Points on a hilly landscape, in no order, each with its height.
From any point a ball rolls to the lowest of the 2 points nearest to it. It stops when none of these is lower. Distance is the straight distance between rows; heights are no part of it.
J110 (h 4.27): [110 86 124 74 88 68 101 91 89 81 127 143 106 118 104 90 130 107 106 117 121 61 83 133]
J737 (h 6.78): [120 116 94 113 102 102 89 123 158 98 74 105 128 91 101 128 100 113 120 100 97 109 97 95]
J588 (h 6.46): [110 100 69 138 96 107 59 122 86 80 78 109 135 83 97 95 81 117 105 90 74 115 112 102]
J29 (h 6.60): [122 83 76 107 110 115 115 107 77 111 87 100 65 117 110 96 73 82 62 98 119 96 95 80]
J988 (h 2.02): [82 74 80 67 100 119 117 66 103 123 103 122 110 89 83 78 57 103 105 114 98 108 108 114]
J977 (h 3.20): [75 99 164 100 112 78 125 93 78 99 142 84 74 115 106 106 154 46 114 100 97 104 119 107]
J612 (h 2.90): [84 85 88 57 103 104 118 77 96 104 133 110 126 104 90 96 76 79 104 117 93 132 119 131]
J40 (h 3.51): [88 42 80 99 104 135 105 62 95 101 85 103 107 90 98 48 90 112 80 117 97 67 79 107]
J220 (h 5.24): [115 76 65 96 116 130 91 96 96 82 110 112 117 90 112 73 68 112 115 121 98 110 108 80]
J72 (h 8.43): [83 112 141 129 97 62 129 88 133 120 112 61 71 127 90 117 126 62 120 85 103 116 134 95]
J419 (h 7.16): [100 51 113 102 121 90 99 103 68 79 83 129 87 96 96 74 118 119 102 115 85 32 55 116]
J82 (h 5.19): [97 62 120 117 95 99 115 116 58 133 113 118 84 111 98 86 116 112 96 103 121 53 89 87]
J924 (h 4.32): [103 78 84 82 79 98 58 97 121 120 141 128 123 95 103 77 112 80 106 79 67 103 97 108]
J293 (h 5.36): [89 116 119 85 95 135 121 111 103 104 127 118 105 121 110 125 120 68 92 106 88 135 109 93]
J616 (h 7.93): [105 101 119 94 77 70 111 99 105 105 125 77 89 112 85 86 112 69 123 94 150 121 142 83]
J446 (h 3.52): [111 75 134 129 106 88 97 134 59 148 88 76 80 112 106 112 103 96 97 90 140 90 105 63]
J237 (h 6.52): [113 70 79 141 90 113 99 104 69 115 67 85 79 97 80 132 65 107 81 97 113 68 102 94]
J745 (h 6.96): [104 137 82 70 80 104 131 96 120 97 103 75 70 106 117 87 61 125 98 115 130 124 130 91]
J950 (h 5.44): [103 95 105 119 93 128 54 122 64 91 99 110 127 102 91 104 120 100 109 98 86 93 75 87]
J747 (h 5.82): [138 157 89 104 111 105 70 106 145 91 44 96 114 101 111 117 94 158 94 109 87 92 85 110]
J919 (h 4.55): [87 90 119 110 86 97 85 96 82 108 118 91 124 142 77 120 113 83 133 90 105 105 121 113]
J974 (h 6.32): [126 98 84 96 112 125 111 112 89 99 102 117 86 102 111 111 80 69 76 93 88 118 84 91]
J581 (h 5.29): [123 95 89 125 94 108 116 75 128 113 56 78 82 85 105 95 72 130 78 95 149 68 99 74]
J310 (h 4.26): [71 99 153 104 107 92 103 106 85 95 139 130 105 114 106 124 153 54 117 102 48 105 86 123]
J333 (h 8.29): [66 111 128 134 84 46 135 112 119 106 115 76 85 114 85 118 123 75 109 80 126 136 134 87]
J475 (h 2.77): [112 89 115 106 121 84 97 125 43 86 121 87 73 113 108 105 122 60 93 93 101 82 86 104]
J372 (h 3.87): [120 151 92 85 126 86 100 100 112 106 44 72 100 79 109 110 101 162 78 114 142 52 76 86]
J800 (h 8.69): [59 112 127 149 108 103 108 81 110 70 124 86 106 136 79 107 111 62 121 81 65 104 110 93]
J890 (h 8.59): [70 109 117 138 99 80 126 97 127 105 124 80 97 145 97 132 110 73 105 90 77 120 105 103]
J962 (h 6.58): [75 160 96 82 108 93 107 87 173 76 103 81 91 109 104 118 107 110 105 95 69 129 95 114]
J706 (h 4.82): [107 88 121 71 96 100 48 107 97 101 127 138 120 92 86 61 135 86 113 86 60 116 107 123]
J287 (h 4.06): [71 96 122 93 90 82 107 95 73 88 126 119 122 115 71 104 118 76 122 100 91 102 105 144]
J151 (h 3.91): [123 111 87 114 100 81 118 113 99 82 98 76 72 95 109 111 79 78 97 102 134 113 117 88]
J498 (h 2.43): [115 91 120 133 83 97 114 108 68 155 74 76 84 89 105 115 90 114 80 88 152 90 100 56]
J709 (h 3.15): [111 65 102 122 82 115 93 81 73 123 91 99 121 103 76 93 97 116 124 104 137 70 109 91]
J895 (h 3.86): [101 124 101 85 89 100 105 84 128 105 87 84 131 115 77 118 86 108 143 93 120 119 124 95]
J722 (h 5.87): [96 82 107 138 101 95 111 139 72 122 87 104 87 102 91 145 97 83 99 83 83 92 87 99]
J257 (h 2.79): [90 56 75 84 94 120 108 79 80 115 102 133 108 86 74 68 87 106 102 113 112 81 98 117]
J90 (h 3.69): [106 82 115 107 124 80 89 126 54 52 111 115 79 106 92 123 108 64 87 99 75 83 95 131]
J50 (h 7.72): [99 57 94 85 113 130 73 79 117 90 107 149 94 93 107 13 119 121 91 114 75 81 78 97]
J140 (h 6.92): [104 92 58 127 105 143 61 100 107 93 62 112 118 77 92 71 60 135 93 100 73 114 106 83]
J713 (h 4.11): [86 66 73 117 101 133 106 54 99 120 86 76 110 101 105 67 78 110 73 103 108 68 82 78]
J863 (h 6.16): [108 90 84 127 107 101 85 123 67 114 67 95 108 88 82 137 79 100 97 87 94 89 86 101]
J348 (h 5.58): [104 155 73 75 123 78 103 117 124 73 76 75 80 83 114 117 107 164 110 139 99 94 101 115]
J557 (h 7.36): [89 57 104 93 111 94 102 84 84 91 98 128 91 117 101 50 119 126 83 115 110 31 55 101]
J112 (h 3.13): [103 83 68 116 72 104 95 106 123 126 108 101 115 82 112 111 86 127 101 84 104 97 81 81]
J843 (h 4.30): [107 109 87 92 115 90 117 98 123 68 102 100 113 86 108 121 67 76 114 99 87 137 103 110]
J669 (h 5.03): [90 118 109 69 101 134 106 105 106 102 110 138 115 82 99 101 106 64 88 90 73 154 97 110]
J715 (h 4.57): [108 77 143 104 106 97 96 128 51 143 109 101 89 121 116 106 136 104 114 103 116 70 93 86]
J109 (h 1.34): [112 93 115 108 93 89 105 124 56 110 111 61 60 106 99 114 111 59 101 80 113 109 105 88]
J834 (h 6.17): [102 124 51 95 118 111 106 97 109 101 63 81 91 77 110 112 60 138 80 107 111 90 71 61]
J45 (h 3.58): [76 92 99 100 97 108 90 93 91 86 123 136 126 102 90 85 94 76 113 110 71 136 114 142]
J856 (h 5.04): [102 76 101 101 99 134 53 101 65 120 111 109 126 102 104 77 124 113 110 90 95 67 75 78]
J385 (h 8.14): [81 119 133 108 68 58 119 101 120 116 110 63 101 111 83 112 109 92 131 89 155 125 140 71]
J933 (h 6.98): [100 140 87 103 104 59 113 103 123 100 70 60 83 111 94 136 92 113 100 81 106 118 87 98]
J27 (h 7.53): [103 77 93 76 102 152 83 92 108 96 119 147 103 68 108 41 111 95 88 96 79 106 95 100]
J823 (h 6.40): [102 56 81 132 120 115 52 119 74 77 82 138 112 86 94 67 98 110 82 110 77 65 83 94]
J943 (h 5.86): [109 90 71 98 100 137 128 99 104 69 101 106 86 78 114 93 56 112 96 128 106 110 106 91]
J370 (h 4.79): [66 113 103 94 102 127 92 107 124 87 115 114 114 83 103 93 119 72 103 80 50 160 108 109]
J182 (h 7.34): [94 154 77 84 135 59 104 116 147 75 68 77 93 114 106 125 93 114 90 112 97 126 102 100]
J184 (h 5.38): [86 82 99 69 70 118 115 94 84 109 141 132 93 111 99 88 108 93 90 124 127 89 120 106]
J678 (h 6.13): [122 80 97 101 85 107 134 91 84 120 115 99 62 117 111 88 92 76 71 93 126 88 105 110]
J654 (h 7.38): [99 70 74 103 110 145 76 96 115 99 87 148 90 47 110 24 107 117 81 88 62 122 115 96]
J399 (h 3.80): [91 101 103 111 111 94 122 93 104 66 107 98 104 103 94 119 95 51 104 102 90 123 114 123]
J160 (h 7.70): [96 112 105 82 68 91 131 92 117 91 136 98 89 102 110 96 103 57 99 98 143 119 141 111]
J289 (h 3.23): [98 98 124 104 119 75 119 77 87 70 130 110 98 107 110 103 122 35 95 103 77 111 111 143]
J57 (h 3.81): [109 74 74 110 87 104 77 110 113 113 115 125 114 82 102 95 103 96 98 89 72 102 82 96]
J224 (h 3.12): [104 114 106 115 98 86 103 97 96 104 74 68 124 108 72 123 87 89 132 88 128 112 112 89]
J193 (h 3.92): [117 146 93 90 66 97 83 95 129 108 79 56 128 84 105 122 89 153 102 100 109 92 87 94]
J785 (h 4.24): [113 77 128 98 104 96 82 123 75 117 129 135 103 109 117 93 126 95 109 88 65 71 75 116]
J641 (h 5.02): [111 164 89 102 110 85 69 104 135 95 61 64 133 86 104 123 106 173 102 114 95 90 92 117]
J251 (h 7.18): [108 82 70 123 99 142 60 101 117 92 67 119 88 51 107 43 71 144 91 97 74 119 126 71]
J281 (h 4.91): [98 92 137 62 67 92 110 98 74 103 139 120 103 116 100 83 134 80 108 114 136 75 117 119]
J473 (h 6.35): [74 145 96 78 101 112 94 84 151 78 81 86 100 100 94 97 99 114 110 87 47 159 110 118]
J188 (h 0.70): [96 120 101 114 76 70 105 103 88 140 79 58 92 84 99 124 89 119 98 75 143 97 87 66]
J855 (h 4.97): [108 123 66 89 109 86 120 99 121 81 82 93 99 82 113 117 51 119 104 103 73 136 113 118]
J95 (h 3.79): [65 95 168 71 101 82 116 105 87 96 151 112 89 131 104 108 163 59 110 121 87 94 109 123]
J716 (h 4.86): [113 140 68 65 132 70 107 123 123 106 60 87 82 62 101 115 95 158 92 127 111 73 84 104]
J637 (h 4.95): [104 99 111 69 124 78 85 85 86 83 121 140 114 85 111 69 113 69 77 102 58 122 92 150]
J137 (h 1.84): [120 94 113 119 95 93 102 103 63 112 79 88 112 99 71 103 86 97 114 89 151 92 121 93]
J548 (h 4.56): [65 107 121 120 112 106 90 106 102 77 120 121 103 96 102 98 137 59 99 91 38 129 94 127]
J125 (h 2.25): [105 99 92 105 76 88 92 91 101 127 105 69 125 81 105 122 88 116 98 79 132 87 87 75]
J225 (h 4.96): [103 93 139 90 94 88 54 110 93 115 135 141 134 128 98 85 141 95 120 94 56 87 95 117]
J264 (h 2.66): [101 109 93 122 107 74 105 119 71 86 99 47 72 109 90 126 100 76 98 75 121 122 113 81]
J295 (h 6.51): [127 120 76 82 99 113 143 91 134 86 87 98 79 93 124 102 53 137 94 133 119 117 123 96]
J189 (h 7.44): [106 129 103 60 78 102 135 89 125 83 121 79 76 96 113 106 84 85 105 114 129 141 148 98]
J325 (h 4.53): [112 93 83 80 94 113 94 88 107 100 120 100 132 96 97 97 90 102 129 101 121 104 109 93]
J344 (h 6.66): [119 132 78 112 113 87 100 104 115 105 73 76 100 106 104 133 94 125 90 91 111 106 78 71]
J258 (h 2.41): [93 100 135 105 95 101 123 119 71 109 116 83 68 119 109 130 135 47 103 87 104 124 110 95]
J993 (h 7.54): [81 81 96 77 101 116 88 75 88 65 105 135 96 95 89 38 122 130 94 119 93 55 65 101]
J347 (h 5.95): [115 86 87 136 119 111 59 124 78 75 92 131 118 107 84 93 83 96 96 97 72 90 97 96]
J692 (h 4.52): [113 60 99 99 90 130 73 79 107 127 113 110 136 94 97 71 108 114 86 101 108 65 87 80]
J563 (h 5.78): [100 76 86 92 72 128 134 87 107 130 117 105 85 111 112 92 92 103 84 101 143 87 111 86]
J762 (h 6.22): [104 155 82 67 107 85 116 92 127 89 83 53 68 99 118 103 94 149 109 131 117 108 112 101]
J15 (h 5.76): [101 144 79 84 104 100 86 97 131 93 69 93 109 85 104 92 60 128 106 106 59 141 113 108]
J568 (h 4.40): [59 98 120 56 91 72 109 81 94 98 145 101 118 106 71 106 123 53 102 103 85 107 125 148]
J425 (h 6.44): [132 129 82 127 94 125 75 112 142 83 59 100 109 87 114 118 80 137 106 98 94 107 100 92]
J562 (h 6.85): [110 59 101 132 116 111 95 113 62 75 95 116 72 101 103 100 106 90 88 116 100 51 79 104]
J31 (h 5.57): [83 103 115 127 93 89 120 133 99 136 91 83 90 122 93 150 95 102 107 79 104 115 101 88]
J945 (h 5.10): [88 90 138 127 103 76 97 117 79 140 110 77 113 139 89 132 113 88 132 83 104 104 114 82]
J357 (h 5.81): [118 120 112 90 95 127 108 110 124 118 98 111 94 108 112 113 95 87 101 90 98 125 89 77]
J844 (h 4.73): [110 71 71 127 109 130 106 58 132 103 52 76 110 94 111 93 64 123 60 99 113 69 90 71]
J952 (h 4.43): [103 102 114 91 137 76 85 106 65 55 102 140 105 97 102 83 117 73 92 105 63 103 82 145]
J736 (h 5.54): [110 132 70 58 139 88 111 101 123 101 51 84 83 68 109 106 54 168 98 123 106 93 84 78]
J153 (h 3.45): [113 76 98 87 94 93 88 102 72 91 131 133 95 104 111 87 116 91 86 104 85 75 78 133]
J849 (h 2.40): [101 102 116 73 99 63 116 96 70 76 146 127 84 106 118 99 129 61 74 111 89 89 87 148]
J505 (h 6.79): [67 147 100 99 105 69 124 90 159 80 91 55 76 121 95 131 118 97 104 80 94 111 94 108]
J704 (h 3.97): [104 73 93 105 81 135 96 62 106 131 83 93 128 95 86 86 83 115 95 96 122 69 88 65]
J512 (h 2.58): [103 142 98 93 81 92 94 92 115 116 72 57 105 83 117 116 96 165 90 106 151 73 84 77]

For each start below, name the point where the ball stops.
J706 => J188
J72 => J137
J962 => J849
J357 => J109
J50 => J347
J29 => J153
J745 => J137
